Points, in no order, along strands that fork, close into loops and pass close to each other.
In the rows, 128 means zero.
Points whose rows are less than 135 apart are linked; no others are. Some points are linked to none.
gipa: [136 154 185 145  96 161 141 119 157 101 131 122 137 112 149 181 136 139
 179 120 188 108  80  87 200  96 104 142 127 151 102 163 131  93 173 208
 115 148 151 184  56 128 159 128 112 112]
kolup: [129 132 124  97 132 147 123  90 143 106 165 162  89 133 153 152 217 110
 184 127 174 136 137  93 137  72 115 129 126 151 104 147 145 176 177 136
 102 153  71  75 129 125  56 159 127 131]
Nonip: [148 151 182 148  71 148 138 120 153 123  94 112 134 117 156 166 115 153
 165 126 173  93  91  97 199 100  85 130 114 155 114 143 130  87 163 208
 117 136 161 157  94 142 180 139 111 103]
nofi: [152  80 129  91  96 134 133  84  65 138 103 109 152 146 109 115 173 121
 187 112 148 146 181 131 115  48 131 175  70 111  86 174 113 110  98 159
  73 147 140 108 162 108  92 104  95 144]
Zakov: [119 172  99  92 187 108 112 145 151 144 153 136 129 110 138  90 134  96
  70 136 108 124 146 144  84 183 145  69 117  90 184 151  91 129 160  90
 153 120  95  75 173  95 123  97 116 149]
Gefez: [122  71 144 168 167 109 161 175  81 124 132 149 175 168 153 119 102 145
 130  78  56 192 133 148  46 133 176 213 112 136  85  85 147 192  84  85
 138 135 113 163  93 134  82 122 128  92]
kuzu: [107 127 117 126 138 153 117 132 120 124 130 104 128 153 130 118 142 112
 137 138 126 115 130 149 121 134 136  94  99 102 121 144 106 142 135 136
 137 154 139 146 144 103 131 116 137 146]
teg: [125 106 156 120  59 115 129  98 110 128  50 108 129 142 157 122 156 121
 135 155 116 104 134 150 146  87 111 134  65  98 109 133 135 155 127 180
  95 126 186 134 162 132 132  99 119  99]
Zona: [126 164 124 153 110 155 111 133 147 142 145 117 119 119 119 121 117 150
 134 132 170 100 114 100 183 146  97  96 160 148 142 136 103  51 162 146
 145 139 151 140 125 124 210 160 125 142]
kufa: [147 145 124  68 149 144 151 121 130 124 186 133 113  88 138 169 157 153
 158 116 136 161  83  90 105  96 141 168 147 167 118 148 149 145 147 122
 133  96  57  87  93 133  77 145 122 165]
Vade: [113 162 195  75 156 166 114 141 134 117 157 105 146 155 148 140 136 113
 186 102 154 137 119 128 110 134 129 119  73  91 102 221  96 133 156 176
 125 158 103 181  95  87 123  81 126 153]
Nefer: [114 153 107 129 144 159 121 113 177  97 193 145 103  90 126 151 194 118
 173 144 186 127 116  46 185 102 120 112 180 179 133 116 139  98 182 127
 128 142 110 109 105 130 125 175 113 127]
vit: [114 148 156 140 108 123 124 140 130 116  81  99 130 174 150 119 106 124
  86 142 114  95 118 171 127 153 113  94  69  69 134 147  70 151 127 161
 145 127 163 158 160 105 176  98 135 108]
Rup: [118  54  77 172 106 125 119  89 132 106 130 152  91 137 112 131 143 126
 131 171 147 128 131 106 182 101 153 115 164 174 119  57 165 151 126 123
  97 154 167 119 129 143  93 170 150 104]
Numud: [112 171 148 122  95 126 105 111 120 131  80  88 131 169 136  98 133 143
 117 146 119  83 128 162 128 136  88  89  59  70 130 173  61 118 130 153
 135 125 164 140 172 102 203  95 123 110]
Birab: [143 126 101  78 162 116 162 131 127 122 173 143 113  82 144 178 134 138
 122 120 115 166  95 105  96 111 143 159 151 169 131 113 159 162 143 102
 135  92  55  69 117 150  58 144 122 155]
tem: [141 131 139 145 152  94 155 131 177  89 139 184 104  69 141 176 111 111
  92 152 152 120 101  77 181 133 145 105 177 159 162  82 196 126 141 118
 127 130 113 120  97 164  94 124 131  98]
Zemis: [126 158 132  82 126 140 120 104 158 116 147 135 107 103 157 154 200 116
 173 135 162 123 124  84 139 106 107 114 121 155 134 142 152 138 179 135
 120 135  81  83 130 136  87 130 109 120]
nel: [112 108 126 141 139 158 130 151 113 132 138  97 143 171 116 118 109 118
 142 112 110 135 135 165 101 139 142 133 108  97  99 152 108 143 103 134
 140 137 140 184 123 106 138 113 140 154]
Gito: [118 190 110 104 126 132 101 123 154 150 138 118 129  96 139 104 150 131
 132 144 145 106 134  94 142 149  98  80 129 138 165 141 114  65 175 110
 147 132 123  80 160 120 168 134 114 131]
pemuv: [159 145 145 111  97 154 122 124 122 138 131 101 135  95 111 153 136 155
 191 125 161 124 122 100 160  96 105 141 149 164 106 155 144  72 126 157
 124 124 121 150  85 134 151 140 109 142]
Lun: [136 145 109  84 197 104 157 139 161 109 168 176 121  76 155 166 115 107
  76 121 116 156 110 114  94 148 158 123 145 144 163 116 165 164 152  94
 145 101  50  74 125 141  53 105 110 144]
pudet: [ 98 138 106 150 178 122 120 135 153 107 131 144 130 162 150 115 112  82
  53 144 129 109 133 162 124 178 160  54 101  70 157 131  86 151 149 113
 148 153 133 147 157 100 135  96 129 123]
tet: [ 99  74  87 176 178 153 144 108  84 139 176 161 143 178 141 125 153 138
 150  93 135 145 133 111 107  75 161 188 138 139  40 101 111 209 118  98
 102 185  78 114  89  96  36 156 150 147]
gik: [111 127  96 142 189 142 129 156 138 121 184 139 120 119 109 115 112 111
 106 117 132 134 124 127 126 174 154  98 165 120 161 136 119 121 148 102
 150 137 110 137 104 109 123 131 144 167]
birop: [102  81 105 188 187 137 138 159  73 135 191 137 153 154  81 125  94 170
 153  71 108 171 116 127  96 122 169 197 198 164 101 102 131 145  82  92
 116 119 110 154  56 151  95 160 167 163]
Fon: [143 159 108 112 210  96 145 147 172 132 160 185 126  62 137 127 103 100
  57 127 116 143 126 126 106 171 160  95 161 125 179 120 159 130 149  93
 146 107  70  86 135 125  91 108 117 153]
kufuv: [134 175 205  86  83 119 142 146 137 128  70 102 135 104 178 160 117 119
 130 122 107 114 112 134 127 142  94 133  71  92 142 157 141 132 145 158
 147 125 125 125 131 154 129  76 125  93]
Bogif: [ 94 105 106 175 153 135 126 123 170  87 144 163  97 158 138 143 136  95
  86 164 168  95 126 116 183 141 139  68 128 120 151 103 117 147 166 146
 122 175 152 136 137 111 142 134 144  98]
Voper: [129 147 147  71 148 125 134 153 131 132 126 106 141 129 154 138 121 107
 120 103  86 141 128 148  69 159 134 132  89 103 132 145 125 166 127 108
 157 108  88 110 143 124  90  86 119 141]
Nor: [103 136 105 180 194 111 131 134 167 110 133 183 129 149 140 109  94  90
  23 143 134 105 128 165 140 186 174  54 124  78 157 121 105 136 140 115
 139 145 144 155 154 105 152  98 136 120]
kat: [156 167 105 115 137  77 126 130 133 150  99 135 120  67 125  91 108 128
  60 150  95 124 138 138 112 162 125  90 149 117 187 109 128  91 115  80
 149  92 120  72 178 141 144 125 121 121]
dutes: [113  96  35 128 108 117  86  69 108 131 103 134 102 177 125  69 202 118
 124 161 105 133 194 160  96  97 126 109 117 130 104 104 103 177 118  86
  97 128 127  68 196 125  82 159 123 134]
vamis: [111 155 120 161 150 157 110 150 149 134 188 129 113 108 108 118 115 139
 122 122 170 115 114 106 174 175 113  98 180 142 160 148 100  57 172 132
 148 149 141 155  98 107 199 155 145 159]
Bebe: [118 105  67 140 132 159  96  87 130 113 162 165  82 171 120 112 221 104
 176 151 168 131 185 115 159  66 119 103 146 153  99 115 127 160 169 118
  90 179 104  77 154 110  94 194 154 137]
gal: [122 109 134 160 115 124 139 126 155 100 107 138 109 133 149 154 113 117
  97 160 150  94 106 119 178 133 132  93 121 128 149 102 137 135 150 154
 128 148 157 141 123 130 140 129 140  91]
Dema: [107 137 112 176 200 124 127 160 145 124 187 164 119 105  93 115  89 108
  67 114 143 128 125 146 131 202 154  93 177 104 173 138 115  95 152 108
 144 143 131 151  94 111 147 123 151 160]
riri: [100  72 124 184 166 108 145 153 105 106 131 144 157 169 143 127  88 125
 114  99  78 155 129 154  94 144 185 161 128 129 104  88 145 177 105  89
 129 141 137 171  94 141  84 117 133 104]
Gef: [109 126  77 110 184 161 108 151 101 152 175  98 141 179 109  67 121 126
 136  98  88 146 151 169  57 149 154 119 122  93 106 158  58 147 118  96
 158 122 102 142 150  89 126 114 128 191]
depo: [138 117 137  99 105 125 136 127 124 126 102 112 123 104 146 151 153 123
 156 134 119 130 123 119 122 111 127 140 103 136 119 121 163 151 123 136
 124 122 112 111 131 142  85 125 121 128]
lalel: [157 120 124 145  87 139 111 136 100 181 124  96 116 109  76 105  84 167
 139 133 133 115 131 144 149 135  94 152 190 148 137 123 121  64  87 124
 141 105 155 161 124 141 209 164 134 144]
raba: [116 140 153  53 141 114 142 126 135 126 110 127 135 133 186 149 154  99
 127 108  89 147 124 149  65 144 122 141  56  98 125 150 136 198 152 117
 133 113  66  73 160 142  42  67 115 123]
ruva: [139 174 124 118 186 100 131 157 158 140 148 157 130  79 134 110  90 100
  54 120 111 133 133 147 100 192 151  89 146  96 180 139 122 111 142  87
 161 116  92 105 145 114 127 103 121 156]
vavel: [184  78 157  86  62 119 152 127  63 138  77 117 180 121  96 125 144 135
 169  97 115 174 172 130  87  42 117 224  82 122  97 136 157  97  56 162
  82 109 175 129 155 136 114 109  97 133]
Nefeg: [127 157  89 104 164 108 121 117 177 130 152 166 104  77 138 129 168  94
  97 160 139 130 150  91 134 132 122  85 149 153 183 108 146 119 173  98
 131 126  90  46 169 129 108 140 112 115]
Vufu: [107 115 127 134 131 172 106 116 116 117 137 110 130 181 122 122 153 122
 167 142 162 104 133 144 151 106 127  97  81 100 100 177  91 130 146 179
 110 179 151 173 129  91 149 121 130 142]
Pelo: [129 185 191  91 100 136 131 130 151 125 101 109 131 112 176 153 136 127
 151 127 142 106 110 111 143 140  91 110  83 112 135 167 132 115 168 167
 141 142 119 131 120 135 137  93 118 100]
nifeg: [133 142 140 175 170  98 153 134 180  99 141 200 114  70 133 160  91 122
  69 143 161 113 106  88 191 153 145  89 178 145 172  94 178 100 150 129
 128 137 131 135 100 147 140 120 145 103]
zos: [121 130 109 127 169 140 137 145 142 107 181 135 110 102 121 141 129 114
 133 124 142 134 108  97 133 146 144 112 164 143 151 128 142 124 152 114
 146 127  95 122  95 120 102 140 137 155]
Kada: [121 166 182  51 150 159 111 124 138 123 156 111 140 132 155 136 158 121
 188 107 154 136 121 114 109 125 123 118  81 110 111 202 110 134 163 157
 126 143  82 137 112  99 103  88 117 149]
nav: [153 150 116 138  72 112 110 120 108 161  93  96 113 103 109  97 100 171
 117 152 123 100 132 133 150 132  89 114 152 140 148 116 106  66 105 118
 143 100 161 120 165 147 209 157 132 124]
Dudav: [112 135  70 100 156 100 115 108 143 127 120 145 120 136 146  99 158  92
  74 149  98 131 165 156  80 142 143  91 111 117 152 116 115 167 139  78
 134 112  91  55 189 125  74 115 107 122]
rimad: [122  75 154 192 134  66 128 135 134 110  99 189 151 161 112 137  35 150
  58 134  90 137  98 169 152 157 188 158 172 158 136  45 174 141  84 117
 108 113 189 167  97 166 127 107 139  79]
vuf: [149 129  95  94  89 108 112 116  96 158  81  89 128 106 108  90 143 150
 127 154  82 127 152 140 101 126 104 134 130 133 129 110 128 109  80 103
 135  80 140  90 170 141 141 131 122 135]
Nuko: [118  90  33 137 102 132  80  73 102 138 110 124  98 161 107  71 192 126
 134 175 121 117 180 142 131  90 125 102 133 142 116  98 105 144 110 102
 102 138 153  97 189 124 117 171 133 135]
Zeri: [138 172 150 111 125 125 125 159 123 167 136  99 123  99 108 109  83 128
 100 116 114 128 135 157  96 185 114 128 157 108 163 151 107  95 115 103
 170 105 110 134 137 121 176 129 125 150]
miz: [151 144 146 143 103 138 137 139 134 128 140 114 118  83 115 159 113 152
 157 127 158 122  99  89 175 129 107 137 185 172 136 121 158  77 134 135
 137 116 132 148  74 141 155 161 128 133]
sel: [168  71  82 118 117 128 130 136  86 157 129 114 142 111  88 120 118 168
 169 120  97 171 129 126 109  91 139 196 169 182  97  85 164 132  54 110
 110  93 124 114 127 150 104 175 135 156]
banir: [188  61 142 114  57 113 140 133  74 155  73 126 177 125  97 115 129 154
 161 105  93 190 157 141  81  58 131 228 107 142  81  94 169 126  33 149
  89 105 190 144 151 148 121 135 107 123]
beb: [172  77 167 126  70 120 150 151  98 145  89 124 163 114 100 143 109 144
 169 105 106 179 126 140 108  79 132 219 124 151  94 103 184 130  52 155
  99 115 179 168 107 153 124 140 129 122]
tebip: [115 109 128 151 144 157 135 159 106 138 163 110 130 147  88 132  94 131
 148 102 121 138 123 144 114 153 138 150 159 127 120 142 128 123 106 122
 138 126 134 179  80 120 139 133 151 161]
Vagek: [131 168 115  75  82 102 111  84 107 151  68  83 133 133 119  76 165 151
 142 144  88 100 152 143 101 124  70 121  73  89 122 163 109  97  99 110
 128 102 142  88 171 114 170  88 111 107]
buva: [106  40  87 201 124 126 118  95 145  97 136 159  91 164  97 129 118 139
 112 171 162 109 116 107 207 116 159 107 175 177 134  54 144 139 135 148
  94 154 195 139 114 137 128 159 167  98]
teren: [170  76  92 128 102 125 117 144  89 171 123 101 135 112  66 105  93 167
 150 131  96 163 134 148 117 121 124 189 201 172 121  83 154 103  45 102
 122  87 152 138 126 157 146 176 141 150]
Gine: [120 115  99 128 144 156 112  93 132 106 168 174  88 171 140 132 216 101
 176 126 175 140 163 113 145  65 127 115 135 132  84 137 124 192 169 122
  93 186  82  78 134 101  62 179 154 142]
vagan: [117 168  92  78 133 119 111 110 148 145 127 125 116 108 138 105 175 120
 127 154 121 112 147 109 109 140 101  91 116 141 166 136 124 113 161 101
 136 117  99  48 172 121 122 121 114 121]
makun: [ 94 158 141 156 164 162 116 156 144 118 206 131 115 131 101 131 113 130
 126 108 174 120 105 109 159 184 126 109 176 126 151 171 101  78 174 139
 151 154 127 179  61  99 175 141 151 165]
madad: [146 182 214  97  72 104 149 156 125 138  65  99 135 109 156 146  74 126
  95 117  93 123 119 158  99 149  90 147  81  82 159 149 130 129 110 137
 163 103 132 138 144 165 164  95 129  86]
Zede: [148 153 182 107  86  73 143 148 127 127  49 113 147 117 156 135  75 121
  64 125  68 138 128 173  92 151 118 142  88  74 149 106 135 152  86 111
 155  89 146 133 158 166 144  91 125  82]
mozir: [113 109  72 126 121 150  95  95 129 124 135 135  99 153 118 105 199 112
 155 163 152 114 164 124 150  97 118  91 129 140 122 119 126 143 151 121
 109 158 125  93 166 119 114 163 132 130]
lapi: [ 91  70 137 205 164  91 137 143 121  93 124 173 150 174 126 142  59 134
  81 119 102 129 109 156 134 156 195 135 156 143 124  67 154 157 114 112
 107 136 169 180  82 153 105 104 146  95]
Baro: [ 85 136 107 156 166 159 116 127 173  97 181 152 105 142 130 148 165  99
 125 153 180 108 123  89 180 143 130  71 141 131 153 130 111 116 189 138
 130 181 135 139 125  99 156 150 141 120]
mipud: [133 144 135 176 165  93 147 124 179 115 105 198 121 113 153 126  78 111
  26 151 141  98 116 144 166 169 163  66 130  97 170 101 147 127 131 130
 136 129 143 139 155 136 152 103 143  95]
Demu: [142 137 131 137 139  84 145 137 152 115  92 165 129  98 154 139  79 108
  50 150 116 117 123 140 141 160 155  94 137 112 161  90 163 134 110 110
 143 119 129 127 146 150 115 103 131 103]
Vuzez: [110 194 156  72 124 138 112 100 193 112 149 138 120  96 176 159 198 109
 174 131 173 118 118  63 159 124  85  98 117 150 139 143 141 115 207 132
 125 144  89  82 132 138 106 120 101 101]
dobeb: [109  67 147 207 114 134 138 135 133 104 114 131 123 186 105 137  82 140
 114 135 136  91  90 135 179 135 141 130 134 145 128 105 112 144 131 188
 107 131 195 177  79 117 163 132 165 113]
liv: [ 86  93 126 190 171 145 136 164  92 132 182 124 146 166  79 132  85 141
 149  76 118 151 117 143 105 148 158 169 177 134 110 129 130 136  94 108
 126 126 133 188  55 141 115 138 163 159]
guluv: [ 96  97 108 169 169 153 142 104 111 113 178 163 122 184 153 135 170 106
 153  94 155 139 134 112 119  83 159 156 127 119  56 121 115 222 147 116
 105 198  83 116  94  99  30 151 151 139]
gafin: [143 122 146 139  96 149 144  94 154  94 150 138 104  87 146 179 197 124
 196 144 191 118  95  60 195  69 123 142 157 175 104 118 171 127 159 160
 107 149 131 138  80 152  96 158 116 105]
lipu: [139 144 151  75 124 147 123 128 117 136 127 102 134 114 130 139 152 132
 176 116 128 135 133 122 106 113 120 136  97 129 113 166 137 127 133 146
 130 119 100 121 124 121 110 111 118 147]
lidug: [142 165 178 159  97 126 148 147 150 133 145 129 112  76 122 165  70 152
 123 113 170 117  91  94 177 160  99 141 190 160 160 129 148  68 144 131
 151 120 128 153  71 155 179 161 128 113]
bapon: [132 160 151 107  79 122 111 107 106 142  70  81 136 142 122 100 142 151
 139 144 112  98 140 153 120 114  83 116  73  88 115 169  97  99 110 148
 127 115 161 135 161 118 188  94 118 113]
Zuru: [147 161 171 106 101 134 133 158 119 158 117  91 130 102 114 142  90 134
 132 117 116 130 128 141 114 152 107 147 137 122 138 144 138 107 107 124
 158 104 117 143 117 136 162 126 125 134]
Dag: [186 127 172 109  63 131 140 130 109 150 102 102 147  78 102 165 124 156
 196 119 146 141 126 107 150  74 100 189 144 173 105 138 169  71  93 163
 106 107 137 151  87 151 155 140 104 126]
naf: [147 144 113 112 128  94 131 132 132 134  98 128 120  93 139 119 112 114
  75 152 107 121 132 133 121 156 134  96 135 121 165 102 144 119 115  95
 148 105 120  93 160 142 121 119 122 117]
Todo: [113 117 162  82 119 117 150 112 119 127  93 130 139 149 199 146 171  92
 152 100  98 152 134 149  83 116 128 162  48  85  99 151 143 215 141 140
 110 138  89  98 166 142  30  72 114 118]
vosi: [139 196 191 100  91 148 123 142 134 170 140  99 133  89 114 138  85 149
 156 101 151 125 122 118 131 154  90 147 155 137 139 171 126  69 137 139
 159 114 102 157  95 136 189 137 106 138]
rukam: [150 162 170 172 127 102 155 144 170 113 134 163 110  67 139 167  64 141
  85 126 167 113  93  91 184 164 119 107 177 150 174 115 160  79 153 134
 146 128 133 137  92 158 168 143 133 102]
sabel: [124 140  71  99 144  95 111 128 110 150 106 100 134 130 118  69 135 131
  84 137  59 136 154 172  66 154 130 113 125  98 147 113  86 134  95  70
 149  80 118  92 188 117 124 116 115 150]
Latu: [106 116  41 109 137 113 103  86 121 135 118 142 107 175 141  79 190 108
 105 149  96 139 184 166  71 112 131 107 109 129 118 115 101 188 139  75
 116 120  98  45 199 119  66 148 117 133]
Sim: [145 185 148 114  86 153 101 119 125 164 123  92 138 118 113 112 108 162
 163 123 159 104 132 119 155 129  81 116 136 141 125 167  97  39 143 146
 138 127 138 139 126 135 213 138 103 141]
folam: [129  72 129 143 162 105 168 159  95 123 143 150 164 140 157 145 107 148
 138  79  76 191 114 129  68 119 172 214 119 153  86  81 163 196  87  92
 130 123  90 123  94 145  58 136 124 118]
Nena: [ 67 130 144 179 178 163 128 157 129  94 207 135 117 162  97 147 114 129
 131 102 168 116  99 112 155 168 151 109 166 118 136 164 111 116 159 148
 131 153 138 194  43 111 141 128 169 156]
momi: [101 116 102 153 149 168 124 113 156  94 177 143  96 133 119 149 177 115
 168 147 183 113 117  80 182 105 132  98 155 149 127 122 136 128 165 139
 122 164 127 141  98 119 119 167 142 128]
golov: [129 160 224  80 122 158 126 150 120 137 115  95 158 154 139 142 113 111
 164  97 130 137 137 159  92 125 108 146  59  67 104 221 100 127 130 186
 127 143 135 188 119 100 150  64 122 130]
Galos: [127 139 215 112 110 160 139 167 123 144 117 100 164 160 118 145  84 109
 139  84 113 143 129 181  79 128 111 170  83  69 101 197 113 143 105 179
 139 132 152 214 108 114 165  86 127 123]
Sene: [121 167 137  64 162 131 120 147 138 140 142 107 131 122 145 117 130 115
 121 119 106 128 130 133  80 164 127  99  99 109 152 161 112 141 152 107
 153 111  86  93 149 108 108  92 121 154]
kan: [118  54 117 207 110 127 127 113 149 102 113 147 104 170 104 130 103 149
 106 167 152  84 100 109 216 128 140 111 155 168 143  71 126 132 141 178
 102 138 200 146 110 123 160 157 161 102]
sivev: [135 154 146 149  70 110 124 110 142 120  67 116 116 131 159 123 117 149
 105 159 141  80 113 115 171 128  87  91  86 123 149 122 104 108 147 160
 130 120 168 109 168 138 188 128 130  84]
vido: [ 79  95 138 199 151 164 136 146 120 100 159 127 123 183 101 151 101 135
 134 115 152 102  98 135 161 143 149 121 136 126 117 143 109 139 143 173
 109 150 171 198  58 111 148 126 171 140]
nopos: [134 160  74  72 108  90 111  94 106 156  81  90 127 120 114  67 167 144
 116 152  70 115 151 142  84 139  92 116 101 107 146 134 105 113  98  81
 138  79 125  60 187 116 144 103 117 126]
Leni: [166  93 102 135 108 141 120 143  90 175 142 102 121 100  62 116  96 165
 169 126 124 141 132 139 138 123 112 181 209 174 130 105 152  80  69 115
 127  97 139 152 100 146 164 172 142 160]
dibu: [149  93 154 147 118  61 139 147 133 120  74 162 156 136 141 134  48 131
  66 132  66 160 114 173 113 157 175 165 143 132 126  50 173 154  69  92
 130 106 168 160 119 169 119 111 118  79]
Katav: [136 170 118 158  69 105 111 101 135 134  77 110 117 130 140  97 118 169
 103 154 141  81 120 114 167 136  81  80 106 127 159 125  87  70 139 138
 134 113 166  96 188 146 219 150 122 102]
gul: [132 194 138 109 123 123 111 144 137 157 133 108 127  95 132 100 110 136
 108 123 130 117 136 123 113 175 106  91 135 113 173 155  96  70 153 106
 166 120 118 103 149 119 181 125 123 143]
vuve: [156 102 101  91  82 112 116 105  84 157  70  89 145 114 101  97 154 153
 149 142  78 140 157 144  94  95 112 163 110 133 101 109 143 124  64 115
 111  79 146  97 175 143 126 128 113 137]
lup: [122 180 111 114 152 138 117 124 188 119 181 142 116  70 138 142 176 118
 147 140 171 126 121  51 171 130 110  98 173 175 159 114 133  82 192 112
 138 132 101  77 128 131 134 162 103 131]
sud: [134 128 162 149 107 157 150 104 138  84 150 140 122 107 137 180 173 131
 194 129 188 120  79  70 191  75 133 157 145 159  97 150 156 124 150 181
 103 151 142 175  50 135 108 143 127 116]
tila: [131  99  90 119 106 138 114  97 113 130 119 122 109 124 124 119 184 125
 169 150 143 116 151 117 141  87 124 123 117 152 109 117 148 145 130 136
 102 143 120  99 151 131  94 154 127 133]
Zuz: [148  81  80  92  81 101 113  74  77 154  64 107 149 129 111  81 174 157
 143 142  70 156 171 145  78  82 124 183  92 134  82  99 138 151  54 110
  94  80 148  77 194 141  95 136 106 128]
ler: [ 99 161  93 123 179 111 106 124 149 118 130 138 127 150 144  93 142  82
  59 145 111 113 148 164  96 177 154  51  99  72 169 135  82 149 140  91
 151 139 120 111 186  98 125  94 121 128]
tufov: [140 152 168 154  65 133 131 121 150 122  77 111 126 131 163 140 109 153
 137 143 154  80  99 108 191 118  88 109  92 142 134 136 114  97 159 192
 128 131 166 133 137 139 189 137 118  92]
Sef: [125 132 137 146 113 125 138 124 167 100 129 145 102  92 148 171 139 121
 126 155 166 106 107  76 191 121 117  96 150 159 150  96 163 114 164 142
 130 145 137 122 114 147 125 145 125  95]
Fifik: [106  75  86 178 180 141 144 131  79 128 172 141 146 162 115 122 125 152
 157  86 113 157 116 109 104 100 173 187 158 150  74  96 129 174  99  96
 114 147 102 134  79 124  62 156 157 153]
nudu: [137 130 163 140 108  95 143 158 127 132  85 117 138 137 125 130  56 119
  67 127  90 135 125 179 104 168 132 139 127  90 142 105 122 141  85 110
 158 104 152 162 137 145 161 114 132 106]
mobe: [135 101 159 107  84 127 137 105  88 134  73 110 155 150 139 123 163 116
 168 121 124 134 155 151 118  71 122 161  58  86  89 166 128 140 104 176
  84 141 169 144 166 117 114  85 105 122]
Fedov: [141  87 114 113 137 123 160 129 100 132 135 137 143 121 144 152 138 143
 159 101 102 170 116 118  92  87 154 197 116 156  79 105 162 185  96 116
 118 119  89 102 120 141  51 150 132 148]
Lalo: [140 117 125 121 143 146 148 132 119 112 169 126 123 103 117 158 140 138
 171 112 139 142  94  90 135 110 147 158 163 160 119 126 163 139 121 128
 129 114  98 131  72 137  90 154 139 154]
lag: [105 123 111 195 186 127 129 149 151 114 158 165 115 134 108 112  84 114
  50 134 155 102 120 147 161 190 151  74 158 101 169 122 103 101 149 127
 133 146 156 153 118 111 175 123 158 138]
Bos: [191  96 167 106  63 129 150 138  93 147  99 114 155  85  84 161 122 151
 193 115 130 165 132 117 128  64 115 217 138 166 103 125 179  90  63 164
  95 106 149 157  97 150 139 142 116 131]
nit: [ 98 113  91 146 180 165 126 106 134 110 190 169 100 182 139 129 184  97
 151 113 163 138 146 115 127  89 147 118 130 122  86 130 112 207 164 110
 109 193  76  97 118  97  49 167 154 147]
memir: [155  90  82  96 132 132 149 116  93 148 148 127 132 103 116 146 141 164
 160 119 110 170 116 113 103  75 138 193 145 179  90 105 156 149  93 116
 113  98  84  79 127 143  70 169 130 167]
napog: [139 139 165 140  93 153 121 145 107 157 110  90 131 153  95 119  88 147
 128 132 129 107 129 163 128 134 100 139 118 102 113 167  86  99 105 165
 142 116 160 187 129 117 214 125 130 132]
Nosur: [111 133  53 100 170 133 100 129 111 151 154 108 130 156 108  67 151 120
 113 133  89 133 156 162  73 144 143 100 122 106 140 132  69 137 127  87
 145 109 109  98 181  98 123 127 122 175]
vodi: [129 125 147 149 104 165 116 130 122 131 112 102 132 167 120 129 119 138
 147 142 152  91 118 142 167 116 108 112  98 119 111 165  89 108 139 194
 119 146 167 180 122  99 197 125 129 134]
zenu: [120  68 126 175 150  83 131 148 109 113 105 150 158 169 142 103  70 132
  77 117  54 164 134 177  84 160 187 163 138 126 110  63 140 159  78  69
 134 116 155 182 122 144 114 114 114  83]
Lisez: [121 139 151 140 112 115 132 152 125 126  92 103 134 158 134 122  86 120
  79 129  98 115 124 175 109 163 123 111 100  73 136 133  86 143 108 127
 158 118 155 166 148 118 174 105 137 119]
tivu: [125 131  78 113 153 100 120 111 162 120 124 169 105 115 140 119 163  83
  79 166 127 132 167 129 118 133 139  85 135 139 162  97 146 158 149  88
 124 125  93  57 177 136  75 133 117 113]
kofar: [113 200 182  87 108 136 118 114 181 108 122 123 129 106 188 160 162 121
 154 131 167 107 104  82 163 141  84  96  95 124 140 155 133 104 200 157
 136 153 113 110 127 146 128  99 108  93]
gipom: [102 108 115 140 172 122 134 154 116 116 127 116 155 174 158 106 104 104
  98 101  64 146 146 174  57 161 170 127  96  87 105 122  99 184 113  82
 157 130 110 159 148 113  99  92 112 127]
vem: [187  79 147  86  86 132 141 118  64 138 101 100 171 127  84 130 147 137
 184 102 134 162 176 126  93  48 115 201  84 128  95 162 125  80  73 162
  83 120 145 121 143 120 118 115  99 146]
Gakib: [128 126 166 129 116 161 125 160 108 163 133  86 153 166  81 118  84 126
 134 101 110 137 145 179  84 135 114 159 117  82 102 170 104 127  84 146
 143 117 150 202 120 114 185 114 130 143]

A tip is a point with one link. Name the tips that can be reached along the links from each point below, in the order of the rows.
folam | gafin
mipud | kat, Todo
nofi | teg, lup
tet | Rup, Gef, Zuz

A piece is two or more points that can be reached from each other along the links. Count, over all rows, the pieces, the separate loops (a circle has one, a figure eight two, a Y none), the forks (points with three links) and the tips (points with one).
pieces | 4
loops | 4
forks | 8
tips | 8
